The views of a scene show one set of named points, each view turned or mirrored, and shifted as a whole, with a little noise and some points left out.
In the rows, zero is written as 128.

Scene 1
View 1
(63): [ 91 127 158 149 141 154 133  65 128 105 128 122 110 175 139 150 131 112
  95 171 145 131 145  65 138]
(180): [115  93 160 190  61  99 138 138 122 103 122 177  52 127 100 137 125 120
 112 163  85 164 130  68 143]
(144): [ 89 123 164 124 115 107 140 124  86 131 148 155  30 163 111 110 165 148
  91 139 101 174 150  62 164]
(29): [ 84 141 162 103 124 108 141 117  68 149 164 152  28 174 116  85 187 153
  80 141 101 185 150  65 169]
(256): [113 100 149 196  86 121 129 107 127 111 105 160  98 141 116 136 126 109
 113 178  99 153 104  81 134]
(95): [112 106 149 164 147 160 147 101 116 112 105 130 116 138  91 146 135 114
 120 136 139  90 120  54 113]
(294): [110 102 149 165 112 123 139 122 100 132 107 161  80 136  93 118 150 129
 117 142  98 140 106  67 135]
(5): [120 129 153 135 116 133 156 128  84 129 149 144  72 140  81 110 167 125
  93 136 131 122 142  63 123]
(129): [118 104 140 166 114 122 137 143  76 165  92 171  86 121  71  83 173 138
 127 128  81 134  71  77 127]
(55): [ 93 141 163 121 106 109 139 111  87 130 166 149  40 172 126 104 169 138
  76 161 111 184 158  69 162]
(97): [130 131 145 152  90 121 148 129  80 145 140 155  78 138  88  93 172 120
  89 156 110 143 117  81 127]
(185): [119 100 153 178  71 100 139 137 104 121 126 174  56 130  93 119 144 125
 107 158  87 161 120  74 143]
(271): [101 107 158 168 116 139 138  94 130  94 125 137  91 152 119 155 121 111
 106 161 131 128 147  61 133]
(38): [123 106 142 180 107 137 139 115 107 126 106 152 106 127  91 125 141 109
 117 155 112 119  96  75 117]
(75): [104 114 156 167 107 133 135  94 123 103 128 144  88 153 120 141 130 115
 101 168 121 143 138  69 138]
(293): [101 122 160 129 149 148 154 105 100 112 140 129  77 154  97 137 149 130
 101 130 145 108 156  47 129]
(2): [ 83 128 154 115 148 127 136 111  74 156 131 147  61 166 109  92 182 150
  99 131 104 158 121  64 154]
(198): [105 111 149 153 134 138 140 118  94 135 112 148  85 141  92 115 158 131
 113 135 112 125 112  62 132]
(77): [125 104 137 138 121 112 151 181  36 194 101 184  57 105  34  51 207 160
 126  93  69 130  65  67 129]
(71): [ 98 121 164 124 117 115 148 129  86 130 150 155  39 152  95 111 165 143
  94 135 110 156 152  57 150]
(223): [133 100 153 168  88 113 156 156  88 127 127 170  61 110  61 113 154 125
 113 132 102 122 121  62 121]
(255): [135  89 149 186  59  92 146 174  88 138 111 192  47 100  58  99 157 132
 121 136  69 150  95  70 131]
(158): [155 106 145 192  37 101 157 160 101 111 142 176  60 103  67 115 144 106
 100 164 102 140 126  79 117]
View 2
(129): [154 163  74  76 108 122 133 118 138 171 127 128  88 156 154 132 154 111
  95 144 105 113 175 123 132]
(71): [174 145 153 120 101 127 109  95 136 152 173 116  66 147  96 125 143 118
 110 107 101 126 157 140  81]
(255): [168 143  73  32 118 113 164 100 155 162 133 143  61 171 111 109 185 139
 108 127 108 106 177 129  93]
(271): [146 135 137 128  84 145  94 119 149  93 163 177 123 115  94 131 139 154
 123  82  84 104 194 121  97]
(97): [163 135  96  97 102 148 113 104 155 127 149 126  66 156 105 120 134 117
 100 134  97 123 150 138 120]
(144): [180 154 164 115  89 123 113  86 135 153 181 116  69 160  83 120 129 120
 103 104  87 143 164 141  79]
(185): [163 141 105  65  98 126 141  98 157 133 151 154  81 162  84 110 152 145
 110 110  87 119 184 130  90]
(75): [152 141 132 115  81 145 101 110 150  98 162 168 117 133  87 125 125 147
 115  91  75 120 189 124 104]
(180): [160 140 111  53  95 123 147  97 157 124 153 171  90 158  74 107 162 160
 115  96  84 113 198 125  77]
(223): [160 129  90  79 121 129 130 107 151 143 141 144  69 140 115 120 183 134
 118 117 119  95 168 130  90]
(29): [188 158 174 128  88 127 103  84 131 166 186  91  57 169  87 120 110 101
  94 118  86 157 144 148  86]
(63): [145 144 150 159  69 156  71 123 144  84 171 168 138 111 100 142 107 141
 114  84  73 121 188 122 118]
(95): [137 136 112 143  99 146  83 134 142 108 145 166 130  94 142 151 155 137
 123  94 110  88 185 119 122]
(294): [154 154 107  95  96 126 124 113 141 142 148 148 101 144 124 131 148 132
 107 111  95 113 187 120 110]
(5): [163 125 120 129 109 146  95 108 149 127 157 125  70 130 112 131 148 115
 115 116 112 110 147 138 103]
(77): [170 164  71  68 134 104 146 110 131 223 124  86  45 169 178 132 176  86
  89 164 133 112 147 134 123]
(198): [155 154 114 119  99 130 105 118 139 143 150 137 102 132 133 140 145 124
 107 116 102 111 176 124 116]
(38): [144 141  83  96  97 143 112 124 154 114 135 164 111 130 129 133 147 138
 110 117  95 100 185 121 125]
(158): [160 108  69  49 117 142 141  97 175 106 139 158  56 157  79  99 180 149
 121 121 106  99 165 135  87]
(293): [155 133 141 151 102 139  83 117 138 123 163 142  98 109 119 142 152 126
 124  95 112 103 169 133  97]
(256): [147 152  97  75  81 139 128 116 158 105 148 181 124 147  97 119 133 156
 105 103  70 117 206 114 115]
(55): [183 146 167 123  82 137 105  83 143 135 187 112  66 164  67 115 107 119
  99 110  78 153 155 142  87]
View 3
(55): [ 73 152 164  93 178 121 114 133 192 163 181  94 131  61 125  98 172 133
 133  42  68 102 123 122 116]
(38): [121 105 125 101 189 100 132  97 163 132 128 125 178 131 138 156 166 137
 162  89 125 134 118  95 129]
(293): [118 157 157 105 143 115 112 139 158 161 161 123 156  92 151 138 175 142
 123  59 151 149 107 112 133]
(5): [ 99 125 156  83 172 102 104 118 163 174 159 135 151  97 146 135 163 136
 133  64 132 115 114 124 127]
(255): [ 77  62 140  66 201  85 138  72 165 144 117 111 190 108 139 187 164 117
 162  57  77  59 120 125 164]
(95): [142 137 132 116 155 108 129 118 152 135 134 130 177 128 148 158 172 144
 140  87 167 168 109  92 133]
(129): [101  84 130  96 192  77 159  98 172 141 121 124 173 153 137 153 125 115
 136  70 112  77 125 129 142]
(144): [ 75 147 163  96 164 112 131 133 185 157 168  90 145  71 132 121 168 127
 123  32  72  94 119 130 134]
(2): [ 91 142 154 107 170  99 142 136 185 157 162 108 139 109 131 110 141 125
 117  49 101  97 122 131 124]
(223): [ 93  88 145  72 179  94 119  91 152 156 130 129 181 104 149 181 169 128
 149  60 114  94 114 121 156]
(271): [121 148 135 111 163 125 119 118 164 128 146 100 174  88 138 147 202 151
 160  78 120 173 113  80 130]
(185): [ 84 101 140  84 192 107 128  90 173 135 137  98 174  89 131 159 181 129
 165  62  69  98 120 103 146]
(29): [ 69 153 170  97 169 109 127 142 196 172 182  97 122  73 125  93 151 124
 110  30  73  78 122 144 121]
(71): [ 85 140 165  89 162 109 122 128 175 165 163 106 151  78 139 131 169 129
 123  38  96  96 115 130 139]
(294): [106 112 136 102 178  98 146 107 169 135 132 108 174 119 135 151 161 129
 146  68 107 112 119 110 143]
(97): [ 91 104 147  81 201  99 112 104 171 164 153 130 147 108 134 129 155 133
 152  72 104  98 125 118 118]
(256): [111 110 117 108 195 116 142  90 175 106 121  88 188 112 125 160 192 141
 182  86  81 144 122  76 135]
(158): [ 80  68 143  51 209 103  97  65 154 154 131 128 179  82 143 181 194 135
 184  75  85  97 119 104 147]
(75): [110 139 136 109 176 126 122 115 173 131 151  98 164  91 131 138 193 148
 161  75 100 158 116  83 125]
(198): [114 125 141 107 167  97 141 118 168 145 139 119 167 123 140 141 155 130
 133  67 127 120 119 114 134]
View 4
(255): [143  81 146 130 145 134 137 174 118 194  67 113 152 164 136 113 116  67
 150  44  78 160 169 125 167]
(144): [ 68 107 156 154 140 137 170 178 134 143 138 133 116 181 138 141 115 105
 150 134 112 161 182 142 146]
(63): [ 97 100 121 138 133 109 121 163 141  64 146 128 132 153 144 172 145 124
 101 173 167 125 145 156 200]
(75): [103  90 135 136 143 110 126 175 136  97 128 128 143 161 150 154 140 105
 113 132 136 141 155 146 204]
(180): [112  79 149 132 173 104 126 189 123 136 108 132 153 171 153 132 127  81
 133  72  94 168 171 137 206]
(77): [164 112 136 138  94 185 161 137 125 233  49  92 116 156 106 123  99  79
 180  73 102 139 162 129  91]
(129): [160  96 132 133 113 163 132 158 129 181  67  99 131 154 128 154 119  82
 157  87 124 135 149 142 141]
(95): [151 110  95 130 128 108 112 123 127  98 111 107 131 136 123 143 130 113
 107 141 160 118 133 143 187]
(271): [108  94 120 133 154  95 120 159 129  83 133 127 139 153 144 147 136 108
 106 137 141 139 150 146 209]
(185): [113  82 150 133 150 121 134 186 129 150  99 127 148 169 149 133 125  83
 136  81  98 157 169 139 184]
(29): [ 51 110 165 160 116 160 187 185 142 154 139 135 111 187 136 143 116 108
 155 154 116 152 190 142 117]
(158): [120  69 149 118 135 106 140 178 125 161  79 120 177 155 145  87 140  72
 107  61  84 149 171 117 192]
(293): [102 121 112 144 125 110 150 126 130 104 140 120 118 150 121 122 123 122
 111 157 145 130 155 135 163]
(2): [ 92 110 144 151 114 157 162 165 139 146 120 122 114 168 130 157 121 110
 149 146 133 140 168 146 128]
(256): [132  74 136 129 151 117 105 192 133 114  98 121 155 161 158 170 141  86
 123 100 130 144 150 152 212]
(71): [ 80 113 143 150 131 131 167 160 131 145 130 129 120 172 128 124 115 108
 141 129 112 153 179 132 144]
(38): [149  88 121 124 125 122 114 156 129 124  88 108 152 144 139 145 138  91
 118 105 135 128 142 142 189]
(294): [123  96 133 139 137 135 136 168 130 143 103 118 134 162 138 153 121  93
 142 107 123 144 160 143 167]
(198): [130 108 122 139 123 134 136 146 132 134 104 112 125 154 127 149 121 105
 136 125 139 134 151 142 159]
(97): [108  84 148 131 101 142 154 174 138 153  92 117 152 156 139 123 139  95
 122 116 118 129 164 131 152]
(223): [133  98 127 130 133 118 143 148 118 162  88 111 144 151 128 100 120  84
 127  82 101 147 161 123 167]
(55): [ 49  97 165 153 125 140 178 194 143 134 142 138 127 181 148 143 129 109
 136 146 118 152 187 142 144]
(5): [104 103 131 135 106 125 160 146 130 138 114 117 136 153 124 107 128 108
 115 133 126 129 164 127 149]
View 5
(255): [116  76  90 157 178 105 155  84 147 122 156 111 119 134 145  79  60  81
 120 149 137 102 135  98 153]
(2): [103  90 159 124 108 115 115 171 148 138 128 118 139 112 128 121 120 117
  91 147 121 135 140 112 125]
(5): [138 120 147 116 130 117 111 136 128 153 134 118 133 121 146 121  87 126
  99 152 114 119 153 115  92]
(29): [ 65  83 180 137 104 110  88 160 170 148 121 103 145 127 107 119 141 112
  93 132 113 122 159 111 110]
(97): [119  99 129 132 123  96 126 119 129 148 132 113 121 126 131 113  72 128
  97 155 100 127 144 105 127]
(144): [ 94  78 158 135 126 124 108 148 160 141 135 118 149 127 108 111 138 112
 106 130 118 106 151 103 103]
(71): [107  96 160 129 132 124 107 142 151 142 134 116 145 129 129 113 123 110
 106 134 126 107 154 108  99]
(75): [157  80 120 121 126 129 141 144 111 140 154 151 151 115 105 119 114 161
 117 137  90 107 129  82  92]
(77): [ 89 113 138 135 149  97 136 145 168 124 121  82  94 107 201  90  52  40
  79 179 181 152 137 142 185]
(294): [142  84 115 129 139 123 151 144 129 128 148 132 132 109 136 105  93 120
 109 152 122 120 123  99 130]
(271): [181  89 120 112 132 141 140 150 102 140 160 160 155 115 113 122 114 163
 122 137  94 100 129  85  75]
(293): [165 120 157  99 127 141 115 169 119 150 141 139 149 110 147 129 118 138
 107 143 123 117 145 114  69]
(198): [148  99 132 116 127 125 142 161 124 135 142 133 130 103 145 116  96 122
 101 155 124 130 126 108 118]
(129): [125  88 109 132 141 106 160 142 138 121 139 117 111 104 158  99  62  94
  93 170 140 140 115 111 168]
(63): [177  95 138 100 100 141 136 183  99 145 147 163 156 101 103 138 127 184
 108 142  79 123 125  89  73]
(158): [139  92  91 150 171 102 140  60 124 142 157 118 125 150 130  91  48 118
 128 144 102  89 152  90 112]
(256): [157  64  91 133 136 123 169 130 111 125 161 154 140 114 103 104  91 153
 119 146  90 112 110  75 126]
(95): [201 117 122  91 133 143 152 169  97 136 154 156 140  92 157 124  90 149
 107 162 119 125 121 102  91]
(180): [135  60  96 151 163 124 151  96 132 127 167 138 146 134 107  91  98 121
 135 130 107  83 133  77 115]
(55): [ 87  78 166 139 109 112  96 146 152 148 131 116 150 132  92 121 135 135
 101 126  94 112 155 100  97]
View 6
(38): [142 107 118 137 107 157  85 103 133 122 183 121 190 128 169 142 108 111
  99 155 119 148  97  98 124]
(71): [ 99 127  98 146 102 191 155 137 141  92 167  86 156 129 117 129 127 127
 119 135 139 190 112 100  91]
(75): [134 101  86 128  96 162  96 109 140 107 181 130 148 147 150 137 141 131
 119 154 110 177  82  79  92]
(63): [124  95  71 138  97 159  71 100 160 119 154 159 121 170 146 136 131 127
 137 145 101 206  74  91 111]
(97): [119 109 127 134 123 164 150 120 123 107 179 113 183 129 151 139 119 118
 102 112 136 159 118 101 107]
(293): [ 92 124  90 139  86 189 103 119 143 116 128 118 149 149 126 128 116 116
 132 150 127 204  84 116 123]
(255): [138 128 138 135 107 177 148 131 110  95 221  55 225  89 154 143 117 118
  72 159 145 118 119  88  91]
(95): [120 114  98 141  88 172  57  99 143 135 143 130 169 141 155 138  99 105
 117 173 116 176  80 111 146]
(29): [ 95 115  92 165 124 188 190 148 157  80 174  86 134 139 107 127 124 140
 126  98 142 212 138  94  79]
(144): [105 117  88 152 109 186 163 139 149  83 180  82 143 133 116 129 134 138
 120 128 137 199 120  88  75]
(256): [161  96  99 132 106 148  85 102 139 108 214 123 172 132 167 144 130 128
  98 161 107 145  90  68  91]
(77): [113 140 161 189 137 192 167 139 133 103 189  36 232  83 139 138  50 100
  75 127 163 147 175 126 146]
(223): [116 131 129 125  95 182 129 125 114 110 183  76 209 106 148 137 118 108
  91 161 141 138 101 104 109]
(294): [135 115 110 150 106 170 106 117 142 107 192  96 183 122 151 141 106 117
 102 155 127 163 113  92 109]
(2): [109 115 101 168 123 178 147 133 161  96 173  96 153 137 124 130 101 126
 120 115 135 201 136 103 108]
(5): [ 97 122 115 130 106 184 138 123 126 114 149 111 173 135 134 133 119 114
 114 127 137 178 101 118 119]
(180): [145 113 101 118  91 169 121 122 120  92 220  86 182 114 148 142 150 132
  93 171 126 138  88  66  65]
(185): [138 113 111 129 103 169 135 124 125  93 214  86 185 115 150 142 137 129
  92 153 130 144 105  77  77]
(129): [139 119 136 171 128 167 122 119 143 109 199  78 208 105 158 143  74 109
  86 139 137 146 145 105 130]
(55): [105 108  88 143 117 176 174 137 148  82 178 107 131 144 118 130 143 142
 129 105 129 203 116  85  69]

In a view up to two points have been moved. Name them for each view, in the order of its rows, or write -.
view 1: (2)
view 2: (293)
view 3: (256)
view 4: (294)
view 5: (77)
view 6: -

Scene 2
View 1
(189): [156 113 173 111 155 126 140 101 138 105 128 140 102 162 110 106 152 109
  88 100 137 130 147 128 159]
(126): [157 142 171 109 130 118 164  56 125  61 155 142 130 102 118 146 164  98
  72  95  89 118 144 151 144]
(231): [197 153 118 129  74 121 126  24  65  26 141 150 129  85  99 104 103  97
  81  92 100 172 171 140 148]
(69): [146 118 199 117 143 148 137 120 141 126 113 123 130 135 106 105 149 121
  88 122 130 127 146 158 136]
(101): [152 126 156 119 128 125 143  81 146 103 146 147 113 117 113 118 148 137
  99 100 129 120 145 128 141]
(107): [147 126 210 119 121 148 143 132 131 147  97 122 164  79 100 104 153 128
 100 138 132 148 144 175 120]
(74): [143 122 152 129 119 139 129  99 163 131 141 144 109 115 111 106 137 169
 116 110 146 112 146 127 130]
(131): [144 129 147 120 118 117 149  80 156 118 154 160 118  85 117 124 157 157
 115 100 137 117 141 119 133]
(179): [160 132 164 117  99 112 148 100 118 134 115 159 154  42 103 106 155 135
 123 119 145 168 147 134 132]
(92): [164 131 158 126 114 139 129  81 121  92 131 133 122 121 105 104 129 124
  91 109 124 137 155 144 139]
(258): [141 123 159 130 109 137 132 114 160 156 127 147 129  80 108 100 143 176
 129 120 154 129 143 130 120]
(152): [161 133 178 113 135 134 147  72 121  66 139 128 122 140 109 124 146  93
  67 102  99 123 150 155 148]
(172): [153 120 141 130 120 136 123  91 150 118 138 147 100 130 109  97 128 156
 111 105 148 123 150 118 139]
(178): [135 117 158 117 135 121 147 105 173 145 145 157 110 107 117 116 164 164
 123 104 153 112 138 113 135]
(227): [145 124 164 122 129 135 137  94 153 116 141 140 115 121 112 113 145 146
 101 107 132 116 145 134 134]
(216): [161 115 135 115 127 101 138  92 135 125 134 175 101 109 109  98 151 142
 127  95 168 152 149  92 157]
View 2
(107): [ 94 150 162  94 122 156 128  78 137 174 165 110 108 136 166 136 104 134
 121 109 145 144 153 117 120]
(227): [107 117 129 124 131 135 131  96  74 138 159 129 123 121 139 123  96 150
 133 113 100 117 125 117 101]
(69): [ 93 146 159 125 119 142 130 104  93 164 156 126 114 129 158 107 101 133
 112 109 123 123 130 128  98]
(74): [107 105 124 120 125 139 149  89  83 128 156 134 114 115 130 133 106 158
 146 131  93 105 121 110 110]
(101): [115 113 117 124 140 126 124  99  67 132 161 119 132 124 142 123  88 153
 136 102  89 122 125 119  92]
(126): [119 124 106 129 161 124  88 109  43 148 180  99 156 142 150 128  61 140
 118  56 101 154 139 123  81]
(92): [138 110 132 117 146 130 130 109  79 139 162 112 117 144 163 138  79 151
 133 105 100 123 122 131  98]
(172): [125 102 127 124 132 128 149 100  81 122 149 130 112 122 144 126  98 159
 146 131  82  99 113 123  98]
(189): [107 135 141 138 125 112 122 113  75 145 146 124 128 122 164  84  96 143
 120 105  82 115 114 134  72]
(179): [130 117 124  77 140 128 122  61 149 138 162  89 127 131 168 153  91 159
 156 109 101 153 156 103 108]
(216): [130 106 113 109 131 103 132  78 115 113 136 111 130 109 157 108 101 170
 163 127  53 115 121 114  78]
(178): [ 90 115 113 117 121 132 136  72  93 125 153 133 131  96 120 117 116 160
 151 125  83 116 130  95 103]
(231): [208  85 112 108 189 108 107 127  69 126 168  69 126 187 205 169  27 159
 141  75  85 141 121 156  84]
(131): [111 102 100 111 139 130 125  78  80 121 164 117 138 113 128 140  95 162
 153 108  84 129 134  99 103]
View 3
(69): [134 122 161  74 127 135 127 103 170  97 117  87 123 162 157 101  87 147
 113 109 124 135 126 192 117]
(258): [ 96 126 150 116 115 149 160 120 142 116 116  62 132 163 158  84  97 159
 119 152 106 111 112 128 133]
(126): [108 201 140  62 154 106 135 104 144 113  91 112  80 144 107 104  73 122
 162 122 128 113 127 212  98]
(216): [ 53 157 154 103 110 117 133 127 107  90  79  65 114 173 156 105 111 147
 155 145 118 165 102 145 150]
(131): [ 84 166 147 113 138 128 148 116 114 117  97  70 114 153 135  91  85 137
 147 148 113 113 111 151 124]
(152): [117 173 150  55 142 111 116 102 160  99  96 119  86 136 120 120  89 134
 145 113 137 138 129 211 101]
(179): [ 75 163 130  76  95 134 184 125 164 117 102  78 105 201 152  72  98 154
 149 151  97 106 110 159 143]
(172): [ 90 138 159 105 126 134 121 115 127 101 100  81 117 134 145 116 111 155
 129 141 128 148 112 140 127]
(227): [109 143 157  98 136 132 129 109 136 107 106  82 117 144 139 105  91 144
 129 131 125 130 119 164 117]
(74): [101 132 159 115 131 142 132 115 127 110 108  73 126 139 146 104  99 151
 122 143 122 128 112 138 123]
(107): [131 121 145  66 106 148 170 110 198 112 130  86 123 190 163  73  86 154
 112 121 105 101 126 184 126]
(101): [ 97 161 154  94 138 123 128 111 129 105  97  86 108 143 133 107  90 140
 142 133 126 132 116 167 117]
(189): [108 142 165  79 135 115 106 106 135  82  93  86 113 156 152 118  92 137
 135 108 134 168 121 195 122]
(178): [ 98 137 160 126 140 134 137 114 107 107 103  52 136 162 154  89  80 136
 131 138 114 125 110 150 129]
(92): [ 98 157 148  68 119 127 130 112 162 103 100 109  94 139 132 116 110 154
 138 131 128 139 119 169 118]
(231): [ 50 223 122  28  98 111 146 124 178 109  78 154  39 126  93 132 138 164
 182 154 134 142 114 166 119]
View 4
(74): [155 120 119 116 138  81 121 135 136 114 136 154 137 147 125 165 134 129
 143  94 106 125 131 108 120]
(227): [149 128 127 122 126  86 121 121 145 101 134 161 148 150 118 171 131 121
 156  98  91 126 135 110 118]
(101): [142 123 126 129 118  80 125 129 142  91 122 163 156 160 102 170 124 123
 159  95  89 131 128 115 117]
(69): [167 145 141 108 112 105  98  91 149  87 134 173 133 141 144 179 149 113
 172 112  75 115 143 105 121]
(126): [132 130 160 158  90  91 142 114 164  55 112 186 178 172  79 177 117 108
 178  93  48 137 122 130 107]
(172): [146 119 112 114 129  68 117 132 132 112 119 139 147 150 117 173 132 135
 154  99 119 123 131 109 127]
(231): [137 110 191 163  67  60 170 130 144  58  42 132 190 165  62 195 147 155
 182 100 107  95  76 174 129]
(189): [145 132 107 102  97  79  91 102 139  79 107 166 152 166 115 183 135 113
 182 106  85 135 144 103 127]
(179): [195 117 159 101 125  93 141 159 130  75 113 188 114 168 120 142 163 142
 124  86  90 117  81 149 125]
(131): [149 113 124 130 138  81 141 155 138  97 135 172 146 164 101 153 121 126
 134  82  91 140 116 119 115]
(92): [150 127 150 130 102  82 126 112 145  87 102 149 157 150 111 183 142 132
 170 105  97 109 120 128 124]
(152): [133 137 153 143  83  89 120  92 158  64 102 167 173 159  98 194 130 111
 194 108  66 123 134 121 116]
(258): [177 120 135 109 154  91 129 147 135 117 152 161 119 141 139 149 146 137
 123  92 109 116 115 116 120]
(178): [156 120 102 107 147  84 117 147 133 108 150 174 130 160 121 150 124 120
 132  86  94 144 133 100 117]
View 5
(107): [133 168 110 134 136 100 168 134 117  66 112 129 129  91 128 141 154 161
 176 142 118 135 101  87  96]
(189): [ 86 170 148 135 112 145 170 122 122 131 142 149 126 108 123 115 118 159
 180  93 160 134 113 134 122]
(92): [110 169 137 123  91 126 161 151 119 117 111 135 148 104 132 133  97 155
 144 112 147 144 113 126 109]
(126): [135 145 158  75  95 170 184 151 131 120 119 152 169 120 138 142 104 177
 168 112 148 146 160 116  98]
(258): [ 97 154  82 159 136 108 126 149 129 105  80 128 114  97 160 118 129 147
 164 124 134 133 107 107  73]
(179): [117 188  84 114 114 106 149 173 106 106 103 130 137 117 163 120 140 154
 151 121  98 133 123  75  71]
(101): [100 148 128 126 112 147 152 145 130 129 105 143 136 109 146 122 105 159
 166 105 154 138 129 127  94]
(178): [ 84 140  98 151 146 140 133 137 137 125  95 145 109 108 162 106 127 156
 187 106 151 129 124 118  75]
(216): [ 66 183  98 139 112 133 137 158 112 158 118 146 118 125 165  90 117 148
 161  83 134 127 122 115  88]
(231): [127 198 148  69  27 130 169 203 102 147 111 132 196 128 142 145  56 151
  88 100 128 157 135 123 107]
(131): [ 99 142 105 126 124 146 137 158 135 131  88 144 133 115 168 115 113 159
 169 110 144 134 141 112  69]
(172): [ 81 156 115 153 111 128 136 145 128 135  97 137 124 101 146 114  96 145
 153 100 160 138 107 136  98]
(152): [123 157 168  97  91 153 188 138 126 116 131 146 160 107 118 143  97 170
 164 110 158 146 132 131 121]
(227): [100 146 125 140 121 137 150 138 133 117 101 140 128 100 139 124 111 157
 169 113 156 139 118 126  95]
View 6
(258): [125 130  42 106 104 135 111 103 147 164 115 118 107 101 110 129 168 118
 138 130 120 126 135  97 142]
(74): [127 127  75 106  92 128  96 103 153 144 109 134 107  95 122 136 162 112
 153 151 125 138 143 108 131]
(152): [154 135 136 113  91 135  82 136 121 119  85 169  71 124 122 195 146 131
 114 163 124 163 188 148 147]
(101): [139 138  99 109  89 134  87 119 135 126  97 145  90 111 129 154 163 121
 133 156 135 148 151 120 135]
(216): [142 168  88  87  97 138  90 120 116 103 130 130 102  95 122 127 196 111
 152 132 155 145 127 110 150]
(227): [136 126  93 105  94 131  88 113 139 142 101 144  92 106 119 151 157 124
 139 157 123 142 150 120 137]
(172): [129 141  91 104  90 125  98 111 149 123 116 136 111  88 121 143 166 104
 162 149 130 148 155 116 133]
(126): [153 140 122 122  82 144  78 137 114 118  66 163  60 150 144 189 152 139
  84 160 143 161 166 133 139]
(179): [140 163  41 110 110 153 121 127 112 144 110 113  86 128 107 155 185 127
  96 102 136 131 145 100 170]
(107): [143 116  52 105 126 144 115 123 121 192 108 134  77 116  75 169 150 145
 105 122  88 122 164 125 179]
(69): [147 112 100  97 114 132  89 120 128 164 110 155  82 101  87 165 147 140
 136 153  97 138 168 139 163]
(189): [152 135 130  87 103 128  70 125 118 122 117 164  84  94 104 158 162 132
 153 163 124 150 158 142 153]
(178): [134 129  72  95  98 133  81 100 138 147 108 136  95  99 125 119 173 130
 147 155 134 131 111 102 133]

In a view up to two points have been moved. Name them for each view, in the order of its rows, or write -.
view 1: -
view 2: (92)
view 3: (216)
view 4: (74), (179)
view 5: (107)
view 6: -
